A landscape with many peaks, sampled at points; each row gives a point and its height.
From any point a climber steps to the highest of the 2 points nearest to it. It stops when none of these is higher. Distance is the straight distance between rows; heights are no part of it.
j_775 height 362: -11,-16,-6,-25,31,6,-36,6,33,-19,-17,22,0,21,-30,-3,19,-17,-46,-39,-45,-29,10
j_367 height 192: 6,16,7,33,-45,73,47,46,-14,-30,-28,6,44,9,-28,-16,-7,15,53,-14,6,-22,-52
j_939 height 287: -1,-2,45,50,-9,-19,-4,29,15,-34,-22,-24,-8,-19,9,-27,-27,-26,0,-29,16,12,-28
j_297 height 288: 41,-14,25,-15,-31,-20,5,-3,73,-23,6,-11,16,-24,-12,24,-8,-27,14,-27,-28,26,-22
j_364 height 431: 37,-14,5,11,-12,-32,27,-14,15,5,-1,10,46,-11,37,-9,-20,53,-7,-2,5,-28,-2
j_801 height 319: -2,-30,-4,-6,13,-17,-15,-5,-11,-45,23,-31,-5,4,-14,30,16,22,-34,9,23,-19,61
j_449 height 437: 52,2,42,-48,-13,-45,18,-8,-52,23,53,5,11,-2,50,3,30,13,-19,-6,2,-7,21
j_667 height 427: -15,-34,-2,24,24,-25,16,-6,-53,27,38,19,-1,-23,47,4,23,4,7,16,-7,17,43
j_97 height 428: -48,15,-22,42,23,-1,-9,4,-15,37,61,-28,-2,-20,1,-28,34,3,-18,5,-38,2,25
j_447 height 222: 30,41,-13,44,30,0,-4,-25,14,2,-15,-10,-4,20,-15,2,-15,-21,22,7,-15,-30,12
j_817 height 603: 74,20,25,-14,-69,3,49,18,-1,3,29,24,18,-7,-17,-4,-17,-7,9,29,11,-19,20
j_645 height 533: -33,9,-64,8,16,25,-42,-5,-18,34,3,-36,-8,-17,-19,-6,39,-27,11,-52,-3,33,-37
j_395 height 293: 20,-1,-19,11,0,4,-62,-26,15,-19,-43,10,-48,41,-68,12,21,-12,-24,-31,10,-11,-2
j_255 height 679: -1,11,-33,3,-38,35,-25,-14,21,6,-37,-43,-10,20,-27,18,27,10,21,-58,-2,-17,-4
j_739 height 604: -46,9,-23,27,-21,38,-14,-23,19,10,-13,-59,-7,3,-43,19,47,-3,13,-60,23,25,-52
j_725 height 474: 46,-7,13,44,-25,-19,38,-6,20,-38,-5,-10,41,6,-17,6,-13,60,9,25,-16,-48,-13
j_773 height 316: 24,-15,28,-17,31,-49,13,0,-25,-17,22,4,6,-32,17,-27,-51,6,-48,9,-5,-20,-20
j_480 height 252: 0,26,21,20,1,23,6,3,12,-65,-22,-36,-1,-11,19,21,-22,-16,35,-31,16,-2,-30
j_140 height 371: -28,-17,-8,15,27,-11,8,-14,-25,-10,21,21,3,-40,14,35,27,38,-2,-26,-2,38,7
j_348 height 231: 4,-16,-17,25,-1,-25,-14,4,-25,24,-20,-37,-3,-1,7,2,27,-1,-16,-6,39,48,-26
j_956 height 555: 36,33,44,35,-30,25,55,21,30,-4,-16,16,54,-8,6,13,-30,16,33,57,21,-37,-54
j_572 height 185: -29,11,-54,-15,57,11,-49,-12,-33,-49,2,-23,-37,-1,-7,-15,-8,44,23,5,-18,48,-5
j_487 height 606: 63,-8,57,16,-68,17,67,17,66,13,-3,36,46,0,26,-6,-22,27,37,69,11,-41,-18
j_874 height 198: 3,2,-1,13,-24,24,13,21,-18,21,-46,-31,11,36,8,-4,10,32,-3,-21,20,25,4
j_331 height 361: -35,-17,-47,8,54,-7,-21,-23,2,-13,-25,3,-3,4,-30,4,-32,-27,-4,9,9,1,-16
j_537 height 312: -37,-14,62,7,-30,-25,52,4,1,9,58,15,36,-17,67,-32,-9,19,9,35,16,17,8
j_272 height 265: -12,14,-22,-15,27,38,-69,-21,10,-42,-25,1,-33,34,-38,2,0,-5,-2,-16,35,25,-1
j_384 height 610: -30,-24,-71,-23,66,10,-58,-8,-22,10,-5,-16,-18,-16,6,-10,45,-12,-11,-34,-14,25,-10
j_558 height 675: 75,15,42,-25,-62,-1,51,4,55,19,-2,21,24,23,10,-25,-28,43,8,40,-1,-11,28
j_497 height 132: -41,26,5,-23,50,11,-7,-18,-2,-35,-4,-35,-19,2,-40,24,5,17,-27,-25,12,4,-46
j_997 height 337: -29,15,-1,-31,13,-25,-15,9,-27,56,4,22,-23,35,40,-26,-14,-14,-7,12,-48,-4,-12
j_201 height 202: 4,45,29,58,21,5,8,7,-31,0,-19,-7,-20,40,-18,-4,-19,-21,13,36,7,-3,6
j_506 height 328: -39,-23,-38,29,60,5,-26,-34,12,-11,25,2,-9,-52,-34,29,44,17,-11,-18,18,39,-6
j_756 height 66: 7,5,-2,-33,-23,-11,26,9,-47,14,-26,-16,7,56,42,-7,-33,-20,2,35,-3,-55,-6
j_166 height 420: 21,6,30,-1,-32,34,46,14,30,-39,1,50,33,2,-41,41,-8,6,17,13,-15,-40,-2
j_188 height 527: -11,12,-12,7,21,20,-34,-6,-12,-24,15,50,-16,-7,-35,2,-9,-23,-23,-13,10,-42,45
j_202 height 266: -22,7,-3,-46,-6,-45,-7,-8,-22,49,44,-23,-16,2,61,-35,-16,-25,-2,32,-16,-13,23
j_155 height 230: 2,17,18,38,10,50,14,0,10,-20,-69,-32,24,14,-1,24,15,-6,22,-52,29,15,-46
j_342 height 464: -26,-16,-6,-40,11,-16,-32,17,-19,-3,-17,-5,-45,-12,17,27,4,-8,-10,-19,-18,12,4
j_738 height 330: -4,-12,-33,19,31,-27,-40,8,-27,60,7,-2,-57,-52,-13,-31,12,-16,-18,19,39,37,16
j_589 height 39: 14,3,-13,-15,-22,-18,-2,4,-32,-15,-36,-5,-10,34,10,7,-34,-24,31,10,-31,-36,-46
j_114 height 205: -50,-7,20,-34,8,-18,7,-6,-14,28,54,-1,-28,8,81,-35,17,-11,3,51,3,7,70
j_117 height 599: -30,-12,-9,46,46,6,-6,-3,-11,-10,-14,5,-22,1,-45,16,10,-24,-32,-14,18,-63,21
j_992 height 538: 38,-5,-33,-16,-80,28,0,-10,28,-39,-6,-12,30,7,-34,28,1,-10,69,6,-8,-50,-4
j_346 height 336: -37,12,36,-2,-64,-4,32,27,-1,20,28,40,13,-6,-22,24,2,-9,-6,10,3,-6,-36
j_313 height 392: -16,-29,-26,8,29,-25,-7,-8,-9,28,-21,1,-62,-29,-15,30,12,1,2,10,24,15,17
j_308 height 540: 53,33,30,-29,-49,10,3,10,-31,-13,27,-7,14,-12,-27,10,3,11,-5,-15,18,-16,19
j_109 height 308: -39,-34,-1,3,19,-23,34,7,-10,-30,-13,10,29,-2,-15,7,-41,-22,-17,23,20,-5,-24
j_610 height 605: 2,17,-52,-29,-56,21,-28,-21,35,-2,1,-14,6,-3,-21,23,-18,4,39,-18,14,-9,-3
j_137 height 472: 5,-19,10,7,31,0,-20,-12,13,-43,-29,41,-21,13,17,10,-16,-34,24,-7,-5,23,28
j_722 height 576: 15,15,1,29,-34,-8,51,-11,-21,24,23,4,-3,-17,-22,63,17,22,42,25,-15,-8,24
j_661 height 455: 43,6,-13,-2,6,-1,49,-2,8,62,-47,6,5,-3,-35,16,-24,9,-19,-14,5,5,-53
j_787 height 253: -5,-25,-18,-26,-20,-8,-1,-14,33,-5,2,1,19,-29,-8,45,14,-48,5,-39,-16,-6,-27
j_51 height 294: -4,-8,60,-12,-49,-2,66,30,-11,-20,35,32,36,-15,31,14,-1,21,10,20,1,-21,-14
j_646 height 298: -10,-1,-23,45,-17,-8,-8,2,-56,5,17,-10,-2,-1,-3,-29,-26,-26,36,8,5,12,0
j_968 height 227: -4,-2,-28,-22,41,0,-51,-5,30,36,-11,19,19,14,10,-5,31,2,-46,7,18,53,1
j_285 height 128: -10,-7,6,-6,-60,12,52,35,7,-9,-12,-16,10,15,-15,-21,-36,-17,28,26,-17,12,-24
j_655 height 159: -31,19,12,-15,13,17,1,-3,8,19,28,-5,-6,14,21,-13,-1,-6,-8,64,32,9,84
j_595 height 394: 43,5,4,-20,18,-35,28,3,-1,79,-18,1,-7,-7,9,-16,-10,7,-39,-13,-30,11,-18
j_991 height 355: -14,-12,-36,21,4,-13,-27,14,-35,17,30,-25,-9,2,4,-49,14,-46,15,5,-36,-2,39
j_633 height 534: -36,7,-42,-34,31,13,-59,-10,-1,4,4,3,-38,-7,4,24,42,4,1,-25,-34,-10,24
j_559 height 465: -9,12,-9,7,0,15,-49,9,31,-41,14,22,-2,-10,-4,-38,-32,-18,-9,-37,-8,-49,34
j_454 height 379: 19,6,-2,-15,8,-34,7,-14,-13,13,33,-2,56,-32,26,-25,-19,52,-40,3,-3,-13,-43
j_189 height 160: -35,21,-45,-25,68,33,-15,-42,-23,-30,-13,-10,-50,3,-41,24,5,39,18,-24,-33,22,-41
j_926 height 398: -34,23,5,-10,-1,-18,-28,-4,-6,6,5,38,-29,15,-1,18,-1,1,8,-17,-53,8,-38
j_886 height 409: 20,-14,13,-33,-24,5,-6,18,39,-45,-18,24,15,11,-15,-17,-25,-10,-25,-37,-23,-57,12
j_788 height 264: 9,31,15,-22,30,-44,2,-2,-28,-3,5,-5,-33,-13,33,-22,-53,29,1,16,-34,0,-21
j_415 height 385: -7,-3,51,6,-84,32,54,41,28,-21,1,42,13,7,-42,37,1,-6,34,15,-17,-14,-41
j_318 height 219: -10,10,-41,4,39,-28,-41,-18,-36,-24,10,-24,-32,-19,13,-23,-44,45,15,30,-6,1,-2
j_688 height 374: 6,-26,66,-27,-22,-58,49,-13,-37,34,54,11,13,-19,73,-50,9,29,-23,1,1,5,5
j_77 height 637: 19,-26,28,-3,23,-51,-31,-8,14,38,16,21,-54,-7,71,-73,2,15,-10,12,-5,9,61
j_597 height 259: -63,18,-41,-2,43,33,-65,7,21,29,-6,-7,-32,6,-15,1,47,8,-26,9,14,53,14
j_860 height 509: -29,-30,-25,39,43,-8,-8,4,-10,18,17,-27,-3,-29,-17,-10,43,5,-30,-19,1,-27,33
j_758 height 329: 26,8,14,22,-18,-19,-5,8,25,23,-5,-11,-11,-21,4,-21,-13,-28,7,-34,-18,27,-20
j_462 height 291: -60,9,-27,8,45,45,-20,-31,20,3,-4,9,-28,-11,-40,30,27,-18,-1,-29,18,59,-4
j_403 height 275: 36,-24,10,-62,-25,-18,0,16,0,46,-30,-24,7,18,49,-39,9,-28,-29,-26,19,37,21
j_33 height 505: -16,-7,10,-16,-25,-27,32,-7,-14,38,24,4,-14,-6,16,33,14,-4,8,46,-8,20,24
j_128 height 276: 8,3,-17,-15,13,16,-14,-26,20,-33,37,-29,47,-17,13,25,8,-1,2,4,-4,-20,64
j_292 height 244: 27,17,-5,49,22,12,18,-23,33,-14,-9,-7,48,15,-38,-2,-13,-23,3,3,-26,-21,-54
j_917 height 432: -7,-36,-28,-7,34,-9,-67,5,4,6,34,9,-21,-26,48,-11,69,41,-26,6,20,31,74
j_423 height 513: 9,-36,-1,-7,36,-39,-52,6,3,26,12,16,-20,-19,77,-42,32,18,-32,10,30,37,35
j_349 height 99: -6,-20,15,-35,-47,14,56,30,13,9,-21,-3,39,55,21,-25,-24,-25,10,36,-19,-21,4
j_34 height 323: 8,-6,-31,-9,8,17,-16,-17,20,13,-52,29,-6,48,-62,-2,7,-26,-34,-24,-18,12,-10
j_805 height 258: -34,-8,-9,-1,11,23,0,-9,7,17,-7,10,16,6,-13,51,33,-34,-5,-19,11,9,4
j_885 height 163: -16,14,-13,20,-37,53,41,10,-25,-30,-5,22,35,13,-38,-31,-45,8,38,5,2,31,-14
j_207 height 270: 7,-19,30,17,36,-5,18,-11,33,-54,-15,10,40,16,-8,29,-16,-12,-17,13,-9,-19,-16
j_727 height 213: -24,16,13,35,-5,84,49,19,16,-33,-47,-13,33,7,-30,21,9,-9,38,-37,25,-35,-55
j_466 height 449: 51,8,39,-33,-27,44,58,21,56,-43,3,25,58,-17,27,22,-9,3,20,6,-3,-48,-2
j_450 height 370: 0,-19,5,-20,12,-7,-26,3,-16,0,34,-15,13,-5,33,4,61,29,-43,2,11,-1,65
j_16 height 528: 17,-6,29,7,17,-37,-27,-6,4,8,-8,50,-49,10,50,-28,-21,-13,14,16,-29,22,31
j_180 height 485: 36,-7,3,-40,-75,31,11,32,58,-32,-18,-2,37,-11,25,25,-11,5,50,2,3,-50,-38
j_563 height 487: 57,33,16,-23,-16,-3,-16,-3,-42,15,11,19,0,13,31,16,10,17,-12,-5,38,-7,19
j_536 height 237: -15,8,-8,4,30,26,-54,6,19,-21,-23,-18,14,28,2,-8,29,35,-32,-36,13,33,-1
j_61 height 418: -25,-19,-10,-17,63,-8,-40,0,-16,-37,-18,8,-30,28,5,-10,-21,-32,-13,45,9,24,21
j_194 height 333: 61,-5,29,-38,-5,-18,5,15,7,49,-10,-5,-28,0,2,-40,8,-21,-36,-18,-27,14,36
j_39 height 507: 38,12,3,24,-22,23,59,1,38,26,-34,9,30,-17,-30,28,-22,-8,25,13,18,-16,-87
j_826 height 104: -24,14,22,19,15,-17,9,-7,-18,-1,14,-28,-18,0,-50,36,4,-5,-21,-4,-10,-13,-39
j_791 height 520: 18,1,17,46,-4,-17,35,-18,-17,-30,11,-17,6,-16,-19,21,-1,60,17,13,-12,20,10
j_629 height 173: -18,38,20,25,-13,10,31,15,-26,15,28,-19,-17,31,-2,-22,-27,-5,8,56,-2,15,51
j_398 height 246: -26,9,-29,-6,-34,18,-20,10,-56,-1,8,12,-19,-2,-29,-29,-30,4,9,-27,31,6,-3
j_334 height 274: 11,-30,7,25,16,-51,-30,-6,-8,40,-2,-15,-21,-10,12,-26,7,-31,-22,28,51,56,6

Where does a climber stop that starts at each point below?
j_194 | j_558
j_655 | j_384
j_349 | j_758
j_537 | j_558
j_51 | j_255
j_403 | j_558
j_497 | j_722
j_447 | j_77
j_536 | j_117
j_348 | j_384
j_968 | j_722
